Each row is a point on a landscape with many valleys, with its height.
A ball rolls from a point to the lowest of its 2 nearest points, and stops where none of them is lower. Distance is the straight distance between rows; heights are no part of it.
Q_765 height 47.8: [110 144 181 111 120 108  76  75  88 151 106 131 154 103 103 111 159 124
 113 159 187 147  93  80 133 124]
Q_634 height 48.9: [184  89  88 141 139 125  64 124 108 164 117 157 127  86 120 167 124 167
 126 153 102 114 153 144 131 109]
Q_709 height 18.3: [116 147 111 109 105 123 184 119 140  52 122 137 135 112 114  82  88 152
 151  97 137  93 138 144 138 201]
Q_695 height 66.3: [ 92 173 166  78 163 124 185 128 120 147 106  98 145 154 161  99 124 124
 141 105 140  92 146 117 134 148]
Q_470 height 16.7: [149 113 106 109 104 161 161 100 114 128 126 121 158 125  81 106 123 138
 149 122 173  95 160 133 129 162]
Q_732 height 25.0: [114 154 155  77 122  98 163  89 110  75 133 120 164 103  67 138  82 125
 105 127 160  84 122 129 131 139]
Q_989 height 54.1: [ 95 142  92 119 149  81 138 134 112 148 149 141 155 123 188 118 158 139
 134 138 151 200 165 163 132 148]
Q_696 height 39.0: [132 143 123 147 147 113 110 167 121 147 149 151 141 124 187 151 148 143
 138 136  82 150 119 134 123  95]
Q_141 height 51.7: [169 106  61 155 100 131  58  89 118 111 119 178  95 112  96 135 120 153
 126 144 117 127 106 124 100 152]
Q_86 height 84.1: [136 100 121 163 114 118 123 147 158  67 128 167 109 126 122 158  92 102
 117 137 131 102 128 152 162 115]
Q_88 height 56.6: [ 86 114 162 120 126  99  84 133 116 147 171 124 157  89 132 137 152 118
 114 156 161 181 104 126 130  93]
Q_850 height 73.5: [102 140 156 100 125 103 187 139  88 173 129 114 134 151 140  72 165 145
 153 120 182 153 155 108 190 176]
Q_449 height 24.0: [116 154 115 130 180 137 128 114 115 116  93 102 140 141 179 135 106 127
 116 120  74 115 162 158 138 119]
Q_843 height 37.6: [121 136  40 142 117 105  80 118  94 111 129 177 109 119 151 139 146 153
 115 159 148 176 115 158  95 145]
Q_506 height 53.0: [123 142 112 122 147 177 183 119 146 115 109 114 122 194 164 112 123  93
 150 103 118  98 160 124 123 135]
Q_976 height 44.2: [115 105 110 164 141 135 156 160 112 152 103 158 123 144 170 112 117 139
 149 126 132 107 191 149 198 157]
Q_279 height 48.1: [132 167 115 117 130 125 152  96 120  54 139 140 134 171 139 147 103  93
 101 115 109 139 111 136 107 115]
Q_76 height 39.5: [114 113 114 146 101 125 149 119 107 118 152 146 111 139 129  73 156 136
 165 116 182 141 152 124 196 182]
Q_753 height 32.3: [175 151 124 128  83  47  92  66 113  85 116 207 128 137  61 191 101 148
  85 158 106 118  85  83  98 155]
Q_167 height 63.7: [109 140  86 133 134  95 127 112 121  70 100 172 134 157 127 180  87 106
  83 160 177  90 129 166 139 143]
Q_143 height 58.4: [128 121  42 133 112 116  92  87 122  64 140 124  89 105 112 104  92 149
 120 131 156 151 117 192  99 176]
Q_547 height 14.0: [190  98 183 171 102  82  71  88 114 134  90 164 112 114  67 196 123 124
  88 149  85 112 127  79 180 128]
Q_487 height 63.2: [ 73 149 114 112 121 149 126 163 194 114 142 120 114 104 157  91 139 125
 154 123 136 150  96 135  78 145]
Q_335 height 23.6: [143 120 154 152  92 147 142 158 132 135 171 151 112 166 118 138 163  97
 156 130 129 123  93  85 157 105]
Q_16 height 31.9: [110 122 186 109 109  97 111 112  80 159 133 111 161  68 104  57 138 187
 140 133 179 165 124 114 153 148]
Q_875 height 58.8: [ 84 145 165 127 142  98 141 149 110 159 155 123 154 128 164 135 160 111
 118 148 168 164 118 127 158 103]
Q_307 height 44.4: [159 100 104 134 135 117  55  82 110 140 103 153 140 101  90 188 122 118
  76 171 143 114 129 133 101 105]
Q_718 height 78.1: [108 115 148 128 152 151 128 164 159 145 147 120 141 134 157 165 139  86
 128 140 121 135 127 140 129  72]
Q_133 height 58.2: [ 75 145 102  80 159 129 182 107 159 117 122  72 138 137 166  93 140 103
 119 103 153 171 180 171  97 158]
Q_636 height 43.4: [161  91 100 135 117 122  90 110 125 102 114 146 127  96  67 172  97 115
 110 150 152  87 130 145 126 124]
Q_876 height 53.9: [176  89  63 130 124 172 101 124 133 147 153 143 113 105 124 117 145 149
 157 121 124 149 145 149 102 129]
Q_969 height 10.2: [134 127 134 114 129 146 132 128 129 137 110 119 150 115 109 122 101 120
 129 127 141  83 145 123 131 137]
Q_319 height 82.8: [ 85 145  54 115 167 127 135  93 121  65  90 116 115 172 169 146  84  90
  79 132 158 124 154 193 111 148]
Q_371 height 20.8: [178  79 139 175 111 125  66  92 117 136  98 162  93 118  63 168 130 119
 104 150 131  92 138 101 184 136]
Q_520 height 68.4: [ 83 169 179  62 108 132 202 118 144 117 167  97 149 102 101  75 152 137
 132 104 187 124  96 105 115 161]
Q_757 height 64.7: [ 96 142 101 134 140  97 151 141 116  99 120 176 149 148 169 158 112 125
 112 141 154 117 147 148 154 133]
Q_641 height 30.1: [103 163 148  89 125  71 131 105 112  92 133 152 180 112  97 159 101 129
  92 148 175 108  87 128 104 128]
Q_121 height 46.6: [154 155  41 123 149 122 107 110 116  84 107 144 120 140 153 147  91 139
 104 132  98 144 124 178  68 135]
Q_207 height 27.9: [ 96 140  82 131 197 142 121 119 151 102  96 117 113 154 217 132 111 107
 114 114  67 144 178 182 110 103]
Q_882 height 36.0: [161 130 132 135 135 169  90  84 120 109 120  95 116  95  81 117 102 120
 116 105  73 113 124 118 109 134]
Q_604 height 75.8: [140 134 199 104 152 160 200 171 132 157  96  51 132 180 131 108 114 117
 131  75  89  72 139 125 154  98]
Q_666 height 33.8: [130 116 124 121  87 155 168 146 174  73 175 114 130 117  93 102 128 122
 153 108 149 134 118 150  95 125]
Q_545 height 79.0: [107 122 124 146 136 145 115 144 137 161 159 139 122 146 179 159 181  76
 123 161 140 167 110 121 136  84]
Q_130 height 19.2: [128 138 114 130 158 122 112 130 134 108 107 113 132  82 174 113  83 147
 135 106  69 129 163 170 123 131]
Q_674 height 32.1: [120 186 162 142 104  92  86 106 128 110 118 175 113 127 124 142 121 120
 111 139 101 121  68  61 110 136]
Q_25 height 29.3: [134  97 177 167 102 162 124 154 138 155 145 107  83 140 104 113 162  94
 140 120 130 121 100  87 179 109]
Q_140 height 16.0: [143 112 157 135 134 168 154 151 120 176 106  93 130 154 127 123 119 119
 143 109 123  73 150 107 169 133]
Q_800 height 52.0: [133 134 148 117 111 116 109 134 145 109 178 126 158 110 103 148 111 130
 129 133 109 137  85 116  76  91]
Q_931 height 51.8: [124 147 120  85 149 154 213 137 156 124 121  90 142 188 171 106 135 122
 161  88 106 132 170 143  98 132]
Q_324 height 38.4: [109 100 141 172  94 168 105  99 154  97 138 117  86 105  65 108 144  91
 121 135 165 126  92 101 149 130]
Q_248 height 86.0: [142  92  79 153 124 109 129 138 131  95 179 152 112  92 147 114 134 157
 154 119 116 186 152 186 142 140]
Q_704 height 65.5: [ 75 163 123 111 158 124 154 142 123 144  96 146 151 151 194 125 122 127
 143 120 141 110 156 135 149 142]
Q_495 height 25.5: [117 164  97  90 117 162 178  98 144  72 125  94 136 128 108  77 109 138
 137  92 141 118 142 144  99 175]
Q_573 height 50.2: [104 128 152 128 105 100  82  69  98 100 128 119 142  90  81  98 122 139
 114 145 181 142 106 102 140 146]
Q_57 height 58.5: [156  99 107 142 151 208 107 124 152 158 151  80  83 118 147 108 160 108
 148 107  77 143 151 134 117  95]
Q_589 height 49.7: [149 103 152 139 120  96  91 101  74 127 124 178 159 121  82 186 135 123
  81 177 171 128 120 107 159  96]
Q_880 height 55.0: [148 138 134 125 141 140 113 148 165 110 140 113 136 110 145 148 113 116
 133 122  62 137 108 135  85  79]
Q_682 height 34.0: [118  97 150 159 114 181 132 124 147 122 142 112  98 138 101 124 142  65
 124 133 162 119 117 122 172 103]
Q_92 height 24.3: [126 152  94 129 123  97 165 105 114  71 131 147 146 132 124 114  88 148
 138 117 139 119 160 168 152 170]
Q_578 height 35.2: [ 88 125  98 125 121 151 141 122 166  80  91 127 119 115 102 115  82  94
 130 130 186  77 127 150 134 168]
Q_692 height 58.6: [118 110 150 127  86 143 117 171 160 132 152 113 130  56  92  84 107 180
 158 115 122 119 109 121  98 144]
Q_778 height 46.9: [143 107  82 136 164 128  84 109 102 143  97 145 140 109 131 176 110 131
 101 161 130 112 165 162 134 115]
Q_958 height 49.8: [108 172 150 103 132 141 137 121 135 145 146 100 150 124 148 113 141 113
 133 126 127 147  96 103  89 118]
Q_410 height 32.4: [149 102  56 124 121 116  59  90  83 134 146 156 122 104 125 114 168 157
 128 166 172 191 111 137  94 138]
Q_665 height 54.0: [142 103 117 158 146 143 144 118 121 126  69 151 134 170 131 154  87 115
 126 118 101  54 186 146 178 131]
Q_951 height 38.6: [113 141  89 120 129 103  71 116 138 131 109 142 133  93 126 158 100 131
  99 154 128 122  96 144  73 125]
Q_474 height 52.8: [130 111  92 138 134 129 153 116 107 143  81 175 146 168 127 160 114 118
 124 146 161  68 167 146 171 134]
Q_417 height 42.7: [133 158  83 114 129 123  85  88 132  90 107 122 122  98 122 127  80 147
 118 134  98 135 105 142  68 150]
Q_300 height 42.2: [133 141 126 139 159 109  47 122 147 153  80 151 118  95 140 189 116 119
  87 160  84 112  98 125  85 108]
Q_429 height 70.7: [119  95 207 110  92 143 154 182 126 190 155  75 143  97  74  71 152 179
 155 111 174 133 100  99 133 115]
Q_120 height 51.6: [153 113 101 150 128 104 110 110  77 135  99 197 148 143  99 181 136 126
  99 174 161  90 146 132 166 122]
Q_768 height 60.4: [132  98 146 137 141 111 139 154  96 174 154 120 152 134 154 144 155 124
 128 144 145 154 154 142 181 105]
Q_893 height 52.1: [ 97 173 163  91 152 129 184 151 152 137 153  71 157 134 174 105 147 122
 144  94 109 160 133 126  93 122]
Q_639 height 55.7: [145 120 207 137 103 149 143 184 161 165 109 107 112 116  81 122 114 143
 138 107 107  68 106  86 142 119]
Q_406 height 12.0: [156 126 112 122 154 139 117 127 158  66  91 117 134 105 136 140  65 135
 117 105  70 109 149 175  98 118]
Q_482 height 51.2: [185  80  97 137 124 148  72 128 125 174 158 140 122  79 102 138 136 164
 161 135  87 132 129 119 105 100]
Q_244 height 45.0: [122 152 119 148 116 133 123  81  97 101 123 147 123 145 121 108 126 109
 127 127 141 123 123 112 165 154]
Q_457 height 80.9: [103 168  76 118 123 139 158 106 130 127 131 157 121 197 154 127 171  87
 138 140 177 144 125 115 108 146]
Q_110 height 61.8: [123 136  86 154 157 132 111 103 106 122  98 171 120 181 164 189 134  93
  84 158 117 130 139 135 131  98]
Q_277 height 35.0: [130  90 178 139 134 135 114 153 106 181 147  76 118  98 130  94 153 145
 138 115 127 182 138 134 183 110]
Q_379 height 43.5: [131 149 158 142  86 169 111 142 167 123 134 113  98  91  85  95 121 133
 146 102  84 115  84  71  82 135]
Q_755 height 85.0: [130  96 120 169  97 112 129 152 140  83 166 150 111 101 115 130 111 139
 141 122 115 144 133 162 168 124]
Q_250 height 61.7: [159  83 147 152 108 111 129 158  97 162 154 162 151 128 112 144 131 149
 147 144 149 133 151 122 177 112]
Q_990 height 53.7: [153 152 149 143  89 108 143 127 156  67 141 191 116 168  99 174 115 106
 116 128  93  98  74  87 116 118]
Q_445 height 56.4: [165  88  84 148 145 179  88 107 113 145 159 127  70 126 141 118 167 117
 154 130 107 161 139 128 140 112]
Q_380 height 33.7: [ 96 117  66 129 173 141 152  91 130 109 107 127 117 159 172 115 118 129
 128 110 133 148 205 176 151 151]
Q_785 height 40.2: [107 153 121 120 159 148 135  76  91 129 129  99 135 167 145 140 140  92
 109 123 135 144 160 139 139 119]
Q_991 height 76.4: [127 127 168 123 148 194 185 147 150 156 124  53 119 180 133 112 143  81
 128  93 103 107 141 106 131  95]
Q_336 height 62.0: [125 152 137 143 150 115 111 148  92 196 106 152 148 155 185 147 170 140
 125 158 125 120 123  89 144 108]
Q_459 height 59.5: [ 64 141 115 102 168 131 208 102 139 135 107  70 132 155 170  80 144 119
 130  85 136 172 214 163 149 180]
Q_741 height 77.2: [117 112 163 142 157 173 142 152 158 147 133  62 110 132 148 121 143  83
 122 112 113 131 135 136 152  82]
Q_944 height 43.7: [149 122  94 110 152 104 102 143 125 120 173 134 164 101 152 165 127 140
 119 143 106 165 123 170  81  82]
Q_275 height 65.3: [ 64 144 121 123 140 141 153 172 189 137 133 105 110 126 209 103 146  98
 150 109 130 174 131 151 113 139]
Q_846 height 44.6: [119 154 142 138 163 117  95 134 145 136  76 143 140 144 156 180 117  94
  97 152  85  82 124 119 114 100]
Q_144 height 58.3: [118  85 122 145 192 132 143 157 102 158 120 132 137 156 184 168 121 130
 112 137 100 123 192 176 183  82]
Q_899 height 42.0: [145  93 205 139 122 128  74 150 103 197 118  80 114  62  93  83 131 184
 132 121 113 128 112  96 150 118]
Q_107 height 35.6: [136 135 166 144 145 108 151 186 124 148 153 126 136 133 187 120 124 156
 154 111  71 145 135 134 156 106]
Q_743 height 20.6: [164 126 195 150  91  80  56  87 119 152  92 163 124 106  55 167 123 142
 105 143 102 117  94  49 132 137]
Q_501 height 54.2: [ 95 169 176  70 119 117 212 170 168 118 164 100 169 115 139  96 126 152
 150  96 110 139 104 123  84 131]
Q_609 height 50.4: [186  91 148 151  80 133  98 142 161 139 143 174 123 110  65 169 120 146
 144 142  82 105 101  77  97 100]
Q_339 height 55.4: [149  98  75 162  79 112  52 117 146  94 160 163  86  79  83 112 107 182
 139 138 126 146  98 126  78 149]
Q_920 height 33.1: [117 106  64 137 159 172 105 125 172 111 139 118  83 113 160 129 143  88
 126 128 124 161 129 170 106 103]
Q_781 height 23.1: [124 108 132 106  92 140 150  98  98 128 145 102 157  95  73  67 145 157
 144 115 199 142 149 135 141 175]
Q_615 height 17.4: [ 86 129 173 107 122 143 212 215 167 176 135  76 118 146 150  80 153 133
 160  88 150 137 144 130 163 157]
Q_9 height 20.7: [162 128  85 113 143 134 101 115 158  59  97 121 125 121 100 169  61 113
  99 123  87  98 111 170  60 115]
Q_894 height 52.3: [ 98 145  63 102 158 101 154 126 146 116 142 129 136 151 199 124 143 119
 135 125 129 204 164 191  98 147]
Q_748 height 62.7: [150 104  25 130 117 119  68 107 120  89 121 139  78 114 111 138  97 148
  99 168 180 140 101 182  65 160]
Q_390 height 54.4: [129 107  88 126 161 166 177 137 159 114 110 145 119 213 198 141 129  97
 140 110 114 118 182 152 135 106]
Q_659 height 48.0: [140 125 106 135 111 102  89 143 126 121 176 164 148 110 132 164 136 144
 122 158 125 166  75 135  63  84]
Q_492 height 24.4: [110 173 141  59 135 118 181  98 136 106  95 172 153 152 105 140 101 125
 123 123 157  33  97  95 118 167]
Q_560 height 53.6: [114 144  62  94 104 122 120 109 137  91 122 127 122 115 101 103  97 145
 131 137 193 127 120 164  73 190]
Q_769 height 47.7: [183 114 122 142  89  97  67 117 149 143 108 200 135 126  74 198 126 153
 118 156 101 109  96  74  84 126]
Q_922 height 43.0: [131  82 118 183  82 134  75  97 133  87 145 165  86 102  71 140 140  98
 109 153 177 132  96 120 170 129]
Q_161 height 69.7: [110 134 188  81 103 157 178 144 133 160 164  65 154 108  80  74 157 135
 139 111 166 142 108 104 119 121]
Q_822 height 56.8: [ 97  85 112 139 192 134 163 139 140 120 131 107 113 159 198 143 131 105
 120 111 106 157 200 193 178  86]
Q_477 height 59.6: [142 122 145 163 189 111 131 159  75 196 124 130 148 164 190 181 159 132
 103 150  98 124 165 142 173  65]
Q_999 height 18.1: [148  98 181 126  98 144 137 134 147 131 141 119 140 123  64 150 113  92
 124 138 144  85 117 103 143  98]
Q_500 height 28.9: [134 158 145 126 130 111 186 133 120  82 130 138 142 146 145 113  95 140
 145 101  89 110 150 137 154 142]
Q_72 height 64.4: [146  92 141 151  63 108  74 107 111 142 118 184 134 100  61 113 139 170
 157 157 185 122 100  70 132 162]
Q_215 height 31.6: [ 97 139 137 129 120 156 160 119 165  92  80 149 103 157 102 122 103  85
 123 125 158  47 125 105 155 163]
Q_236 height 22.8: [ 95 137 144 108 107 165 174 170 176 157 131  91 128 125 140  83 143 121
 159 102 153 119 124 117 130 147]
Q_557 height 65.6: [143 131 207 169 143 138  88 178  97 212 113  71  88 145 142  97 173 140
 150 113  93 139  81  65 171 105]
Q_395 height 55.3: [100  86 114 130 180 168 188 132 155 123 111  96 112 198 190 117 144  95
 136  90 120 130 220 166 163 106]
Q_924 height 47.4: [153 128  96 114 169 134 148 137 131 117 148 108 162 129 164 146 116 139
 140 116  76 157 161 185  91  93]
Q_735 height 54.5: [165 126 191 150 114 159 139 156 153 141 117 112 113 152 109 146 118 102
 135 102  77  90 107  81 143 101]
Q_220 height 35.9: [103 132 114 145  95  82 150 129 108 101 166 172 133 129 136 110 145 138
 142 142 178 171 122 145 171 162]
Q_416 height 23.4: [157  90 168 159 109 139  95 108 140 150 102 126 112 100  63 161 104 102
 117 137 112  74 129 100 152 119]
Q_632 height 52.6: [166 134 176 146  90 132 103 138 158 142 138 145 113 130 101 158 130 115
 139 122  68 111  87  58 109 112]
Q_159 height 53.4: [101 123 149 122 103  94  86 102 114 102 170 125 135  72  93 105 142 123
 110 154 174 191  96 123 119 117]
Q_136 height 45.3: [168 144 133 125 135 120 136 116 119  98 125 147 143 160 133 165 110 111
 114 125  69 100 137 133 117 106]
Q_292 height 19.8: [153  83 146 137 148 165 180 198 132 179  90 101 117 181 152 113 111 136
 161 103 108  72 177 133 173 122]
Q_679 height 39.6: [178 109 169 156 116 143  64  97 113 142 132 107 108  77  82 126 137 135
 116 117  72 133 113  92 127 115]
Q_192 height 39.4: [113  96 103 118 125 125 119 136 157  74 118 137 137  95  80 158  75 104
 109 151 182  91 127 171 117 135]
Q_912 height 36.4: [130 166 164 116 111  94 117 122 116 124 125 144 144 106 113 120 111 155
 132 131 116 102  97  82 124 143]
Q_491 height 54.3: [106 112 101 128 119 137 158  98 119 122 117 145 139 157 118 137 136  98
 130 147 207 107 153 147 165 154]
Q_727 height 67.3: [ 77 176 140  72 132 136 184 109 139 125 123 115 138 132 130  97 150 113
 134 127 177 112 117 112 119 165]
Q_726 height 66.1: [133 134 120 112  68  87 102  96 115 108 131 198 143 107  64 118 120 177
 136 149 173  95  82  82 100 178]
Q_104 height 45.2: [149 119 200 128 106 118  67  93  90 175 123 116 147  96  76 118 158 131
 120 160 141 147  94  61 121 100]
Q_957 height 47.0: [135  94 129 154 121 108  93  95  92 101 152 158 125 111  95 150 142 101
  99 159 176 144 123 136 183 108]
Q_178 height 57.2: [183 118 142 151 156 158 107 150 158 147 128 121 120 144 154 169 136 101
 137 118  39 114 128 112 114  63]
Q_473 height 28.3: [101 160 139  78 121 151 211 115 161  99 110 151 129 164 114 109 120  98
 142 109 165  38 107  98 139 165]
Q_111 height 28.2: [174  98  62 144 156 140  81 129 158  86 103 159  96 120 134 173  91 121
 113 126  80 102 128 172  87 109]
Q_264 height 48.2: [156 135  79 141 103 148 103  85 118  91 131 138 105 139  99 124 125 118
 128 129 143 134 113 127 107 158]
Q_972 height 50.0: [154 160 103  90 149 154 171 132 148 110 133 119 159 160 163 115 116 132
 157 107  85 129 148 147  67 113]
Q_730 height 32.0: [113 138  56  91 126 145 192  97 154  66 120 100 134 154 117  92 112 123
 139 116 171 127 177 185 101 188]
Q_652 height 39.1: [149 123 168 140 122 147 107 150 118 175 135  90 119  96 118 103 138 144
 151 122 108 134 113 105 135 113]
Q_52 height 60.6: [ 81 144 139 115  88 144 146 154 191  93 147 121 118  82 105  72 116 163
 151 110 140 135  85 117  83 161]
Q_895 height 7.2: [ 79 148 215 100 144 116 197 232 139 201 113  12 106 138 152  62 161 163
 132  77 127 146 119 136 159 135]
Q_346 height 49.6: [125 141  49 119 172 125 133  93 119  81 140 114 123 157 179 141 120 118
 106 126 104 176 153 193  95 122]
Q_945 height 33.9: [139 153  89 151 122 102  96 108  86 121 126 192 134 132 146 149 143 142
 108 157 135 155 122 118 128 136]
Q_982 height 46.8: [111 172 155 109  92 148 113 117 143 123 158 100 128  97 100  89 146 139
 145 115 119 152  72  72  67 125]
Q_529 height 50.9: [126 187 144 112 105 126 171 106 158  64 142 151 131 168 117 141 108  95
 120 116 101 105  77  96  91 125]
Q_559 height 27.4: [ 73 148 139 102 112 164 193 158 193 120 120 129 113 153 146  99 133  94
 153 113 172  77  94 109 123 153]
Q_214 height 45.8: [ 97 113  91 136 107 101 145 165 185  61 144 144 117  91 144 101  95 144
 150 116 141 152 135 181 119 166]
Q_683 height 71.7: [126  91 212 114 113 117 143 169  76 203 124  74 132 113  89  53 161 181
 152 112 191 159 111  93 183 130]
Q_382 height 75.3: [129 166 190 101 147 146 195 186  95 188  88  28 111 168 125  81 119 165
 146  66  82  83 132 106 150 134]
Q_216 height 60.9: [159 156 139 142 156 115 104 136  90 197  95 165 171 162 155 200 169 130
 102 168  98  91 120  90 109  89]
Q_842 height 36.5: [150 176 147 135  95  65 119 110 123 104 116 223 145 133  94 179 102 159
 109 134  83 100  96  77 116 149]
Q_8 height 32.5: [140 152 186 127 131  89 174 179 129 128 142 136 156 127 147 127  90 158
 154 100  78 100 128 120 160 115]
Q_282 height 31.7: [151 137 114 116 109 168 137  98 121 100 140  84 131 117 102  91 116 134
 144  97 105 128 132 128 100 139]
Q_113 height 62.8: [104 151 102 134 138 115 125 104 110 108 109 179 137 165 140 200 130  76
  72 166 169 103 110 127 129 112]
Q_817 height 28.0: [145 102 151 114  97 114 136 131 103 149 153 116 154  91  92  82 129 179
 164 127 156 140 149 121 151 149]
Q_6 height 19.3: [136 171 175  76 125 111 158  89 116 115 112 135 166 121  74 144 100 132
 109 122 132  46 112  89 117 146]
Q_350 height 55.6: [125 104 125 147 107  98  61 134 147 110 166 149 111  65 101 125 102 165
 130 138 114 143 103 131 108 115]
Q_139 height 24.8: [133  92 105 120 133 124  76 105  93 176 140 143 145  92 133 116 184 146
 140 164 182 194 136 125 130 118]
Q_262 height 46.7: [117 153 161 146 147 135  97 140 138 166  88 126 118 121 154 133 122 124
 124 128  93  89 117  93 133 131]
Q_79 height 29.9: [104 123 106 137 121 103  90 111  98 154 124 160 136 105 155 109 149 148
 132 157 168 161 131 123 143 150]
Q_331 height 26.0: [133  93  72 136 140 138  78 112 133 104 154 128 112  96 133 147 134 112
 109 148 148 162 119 169 115 111]
Q_583 height 23.5: [ 89 114 184 138 147 126 201 201 129 178 131  68 100 168 165  96 154 124
 144  90 132 149 169 148 195 131]
Q_443 height 16.2: [ 96 122 192 120 138 147 174 224 164 213 131  49 119 139 165  77 169 147
 155  98 138 144 119 123 130 123]
Q_263 height 42.6: [140 132 148 148 137 149 126  89  87 132 145 104 128 139 117 117 148 104
 119 120 114 154 137 109 164 124]
Q_998 height 42.4: [155 115 101 144 115 136 124 140 123 124 153 167 128 143 146 155 132 122
 140 130  98 130 122 129 135 105]
Q_519 height 63.1: [168 103 165 150  84 121 107 119 102 146 139 165 141 117  70 127 131 152
 143 144 149 117 119  86 153 127]
Q_703 height 41.0: [ 85 121  54 131 141 107 141 128 159  66 124 128  93 119 174 107 102 128
 138 120 145 167 163 200 136 178]
Q_377 height 32.2: [111 104 135 128 116  92 154 159 117 144 167 138 153 103 137  98 133 163
 146 128 161 180 155 149 161 156]
Q_523 height 72.8: [110 108 169 131 113 103 150 148  79 186 147  88 125 112 122  50 165 163
 153 113 183 178 150 115 201 168]
Q_671 height 44.5: [177 119  81 152  92  83  67 110 120 125 106 218 112 140  84 213 143 150
  80 179 122 129  75  95  61 132]
Q_53 height 63.0: [123 190 167 129 137 109 124 120  70 192 120 119 140 162 172 108 176 146
 139 135 121 140 100  66 144 134]
Q_942 height 60.8: [153 132 113 152 165 131 111 116  82 149 133 151 141 166 172 181 158 116
 100 150  88 144 156 135 148  82]
Q_391 height 53.8: [117 171 155  84 115 123 178 152 172  75 164 121 158 138 135 130 117 114
 144 120 107 120  87 117  74 103]
Q_570 height 42.3: [137 107  81 159 104 125 137 149 111 138 145 181 113 129 155 102 139 155
 161 130 143 136 165 147 186 171]
Q_297 height 74.2: [101 144 159 106 152 111 195 139  85 204 120  61 135 161 158  74 160 154
 145  90 144 153 174 125 173 161]
Q_791 height 27.7: [143 126 133 134 186 149 105  99 101 160 120  84 123 128 160 146 128 117
 114 119  74 128 176 151 132  93]
Q_981 height 82.3: [115 148  70 118 131 127 167 115 144  44 101 154 125 190 157 136  88  91
 111 126 156 103 135 172 101 145]
Q_131 height 24.9: [126  93 158 144 104 160 178 170 179  92 187 108 118 117 110 117 134 106
 152 104 128 146 131 148 152  97]
Q_137 height 30.9: [ 93 119  60 140 202 152 141 102 130 125 100 123 104 192 225 140 137 128
 119 116  86 163 210 169 139 122]
Q_325 height 15.2: [113 122 187 131  82 145 177 178 163 113 180 117 118 138 111 110 145 109
 155 112 144 127  94 101 137 111]
Q_863 height 86.8: [144  93  42 148 143 130 135 116 114 113 153 141 102 137 174 126 149 138
 145 125 130 183 187 197 156 136]
Q_832 height 26.3: [164 146 143 152  93  93  65  73 101 112 117 180 119 123  83 157 131 137
 106 148 113 129  88  68 126 147]
Q_2 height 56.5: [ 97 127 112  88 144 143 150 134 150 150 136  72 158  93 141 101 141 124
 134 115 157 168 166 164  95 142]
Q_55 height 57.0: [146 101 169 122  76 154 128 164 146 152 121 126 133  93  57  92 107 165
 152 106 123  85 110  95 118 141]
Q_827 height 36.7: [ 98 117  45 112 148 124 179 112 165  72 102 120 121 168 173 112 108 124
 138 116 159 144 195 203 109 180]
Q_762 height 74.7: [105 150 177  80 165 138 218 163  94 207  99  28 134 168 138  48 146 182
 151  69 121 113 159 125 156 161]
Q_574 height 29.8: [ 97 100 184 136 129 143 165 169 125 165 149  52 102 116 131  76 141 129
 135 102 146 160 145 136 201 129]
Q_151 height 40.4: [170 139  50 157 116 100  61 128 116 106 113 209  95 142 139 206 127 144
  76 161  85 153  77 128  66 123]
Q_365 height 83.1: [145 112  70 148 126 118 134 142 159  36 104 168  94 166 142 151  81 103
 115 132 127 111 127 174 124 134]
Q_343 height 49.9: [113 128  61 118 113 110 131 145 155  93 130 170 134 116 133 128 102 137
 149 146 165 131 132 160  88 159]
Q_36 height 31.8: [143 126 149 149 183 149  76  88  81 192 128  72  96 108 158 143 172 110
 108 127  90 158 136 127 145  80]
Q_294 height 54.6: [101 138 143  79 135 157 181 150 171 170 157  52 151 115 140  80 171 123
 150  97 134 183 144 140  78 136]
Q_162 height 80.0: [109 149 104 139 110 146 110 119 142 128 150 150 115 149 150 135 152  85
 135 145 152 162  90 111 116 124]
Q_407 height 58.7: [185 151 174 146 159 130 117 143 120 175 101 118 140 165 150 176 135 114
 122 127  39  92 135  99 129  83]
Q_702 height 42.5: [162 101 202 144 119 119  67 126 106 181  95 114 113  81  76 125 139 138
 113 139 105 114 108  71 157 117]
Q_602 height 39.7: [134 133 164 121  86 178 164 154 184  96 161 108 127 107  82 102 124 129
 145 100  96 108 102 113  84 118]
Q_605 height 34.5: [113 164 123  87 145 103 122 123 134 107  99 132 170 114 119 171  89 109
 104 157 129  95  98 136  72 103]
Q_630 height 37.5: [ 85 128  94 132 175 161 118 102 139 129 120  85 102 141 169 131 150  81
 108 132 134 158 148 159 133 106]
Q_298 height 81.6: [100 162  78  94 120 126 175 101 138  89 127 155 126 178 133 135 114 101
 130 132 185 106 115 133 100 164]
Q_862 height 52.2: [140 103 130 142 100  81  56 144 133 115 177 170 123  78  89 172 113 158
 115 162  98 158  85 122  77  77]
Q_813 height 35.1: [160 124  76 140 137 113  65 140 151  89 131 175  99 118 139 180 115 136
 102 160  80 136  85 146  62 101]
Q_585 height 59.8: [164 177 189 122 169 100 115 138  84 208  99 116 165 157 152 180 147 136
 114 138  82  72 124  74 126  97]
Q_423 height 17.2: [138  88  92 135 149 135  89 102  97 144 157 118 127  85 136 132 154 135
 126 145 149 182 160 166 150 118]
Q_180 height 64.2: [151 148 209 139 122 111 113 146  85 201 125 114 128 151 134 113 155 130
 132 128 114 123  92  58 158 115]
Q_185 height 67.1: [111 133 206 135 130 136 114 183 108 203 128  43 102 121 134  67 175 145
 136 111 128 162  87  86 153 120]
Q_831 height 41.9: [154 143 126 121 149  82  69  83  84 145  84 155 170  97 110 183 102 144
  82 167 113 105 126 129 107 122]
Q_954 height 39.3: [144 154 151 135 141  95  92 105  83 152  99 144 162 104 125 142 113 153
 119 148 107 114 128 107 143 139]

Call two points neighbours if one is among the 2 nearest of the other. Go from one point of each pair to the other, from neighbour to neighbour, staying as low as possible. Name the highest point that can't be avoided.
Q_406, Q_709 => Q_827
Q_709, Q_944 => Q_350
Q_6, Q_895 => Q_473
Q_709, Q_423 => Q_263
Q_709, Q_547 => Q_307
Q_6, Q_406 => Q_702
